A landscape with many valleys, sampled at points; each row gives a point and its height.
A ball rolls from a point to the lowest of its 4 nearest points, and stops where none of them is lower. Distance is the straight distance between rows; heights are no part of it.
J43 h=26.9: [ 21   0 -12 -11   5 -14 -15 -12  -4]
J127 h=36.3: [ 20 -45   6   6  16 -15 -19   2  13]
J341 h=37.2: [-16  -2  -7  22 -24  17  12 -29 -22]
J844 h=51.5: [-14 -11  52   9  16  15   2  43  40]
J960 h=34.1: [-19  15 -22  -4  10  -4  11   0 -13]
J836 h=36.6: [ 12 -28 -13  -5  26 -14  -8   7  11]
J663 h=59.2: [ -2  19  -2   6 -26  -7  -2 -30 -21]
J15 h=47.4: [  7 -15   9  29 -37  38 -17 -20 -34]
J907 h=62.1: [-34  18   3   8 -13  22  39  -1   3]
J164 h=61.9: [ 16  12  16  20 -36   0 -18 -28 -42]
J704 h=49.2: [  0  13 -11   1 -17  -4  -5 -24 -25]
J969 h=39.8: [  7 -43   9  10  10 -14   3  19  17]
J553 h=27.7: [ 32 -24   4  -8   7 -16 -17 -10   5]
J669 h=9.4: [ -9  24 -10 -18  10 -13  22   5   8]
J452 h=51.3: [ 14   8  14 -16   2 -23  11  -2  11]
J791 h=38.2: [-13   8 -18   2  -2  -3  -1 -19 -23]
J942 h=41.5: [ -8 -39   5   6  17 -10   5  29  26]
J52 h=11.5: [  2  21   1 -17  25  -2  12  26  27]
J692 h=39.4: [ -9 -13 -12  16 -29  32 -17 -20 -34]
J650 h=41.6: [-14  10 -34  -5  34   1  14  22  13]
J517 h=33.1: [-18  12 -31  -2  16  -8   5   2  -5]
J274 h=32.3: [ -3  -2 -24  -1 -28  22 -40 -16 -37]
J215 h=37.1: [  1  35  11 -14  -4 -16  18  10  11]
J63 h=63.8: [-10  27  10   7 -19  -6  21 -13  -3]
J18 h=55.2: [ 6 12 40 -8 17 13  9 29 43]
J931 h=56.3: [ 32 -28  19  33 -29  46   1 -30 -22]
J758 h=26.1: [-6  9  1 -9 34  9 16 36 27]
J924 h=46.6: [-15 -18  15  15  24  15  12  54  32]
J618 h=29.9: [ -1  23   1 -13   5  -6  19   4  13]
J502 h=55.1: [ 20  11  -3  -6 -17 -15 -26 -26 -26]
J557 h=41.9: [  8 -11  -1 -11  18 -15   5   5  18]
J496 h=41.7: [-21  37   2  -9  -5  -7  25   0   8]
J539 h=51.7: [-16  39  17 -20  12   9  18  15  13]
J633 h=14.3: [ 23 -24 -20 -20   6  -6 -29 -15  -1]
J523 h=42.2: [-24 -43   8  21  11 -16   1  32  11]
J736 h=35.2: [-13   0 -31  -3   1   8 -15 -16 -16]
J469 h=50.8: [ -6 -12  32   7  14   2   8  38  35]
J23 h=4.5: [-15   0   3  27 -25  15  31 -19 -13]
J247 h=42.7: [ 31  11   9 -10  -6 -25 -16 -27  -8]
J684 h=31.3: [-11  -3 -31  -3 -11  14 -32 -15 -33]
J354 h=14.1: [-28  27 -14  -8  18   3  18  13   9]
J778 h=17.1: [  5   5 -14 -13   4 -16   0 -12  -8]
J636 h=42.8: [  3 -29   0   5  33  -4  12  37  30]
J683 h=56.4: [ 29   7  20 -14   2 -28   7  -6  16]
J361 h=24.6: [ 15 -10 -30 -16  -9  15 -48  -8 -17]
J413 h=36.2: [  2   3 -14   4 -26  13 -32 -21 -34]
J236 h=52.5: [  7  -3   9  20 -36  13 -11 -32 -33]
J38 h=56.5: [ 11  -3  38  -8   5 -13  12  21  33]

Where does a ball stop that starts at each point below?
J15: J633
J452: J669
J164: J633
J274: J633
J517: J669
J63: J669
J663: J778

Two balls start at each pair of points below. Name the first point that both come to, or write none.
J836 / J736: J633
J969 / J758: none
J692 / J236: J361
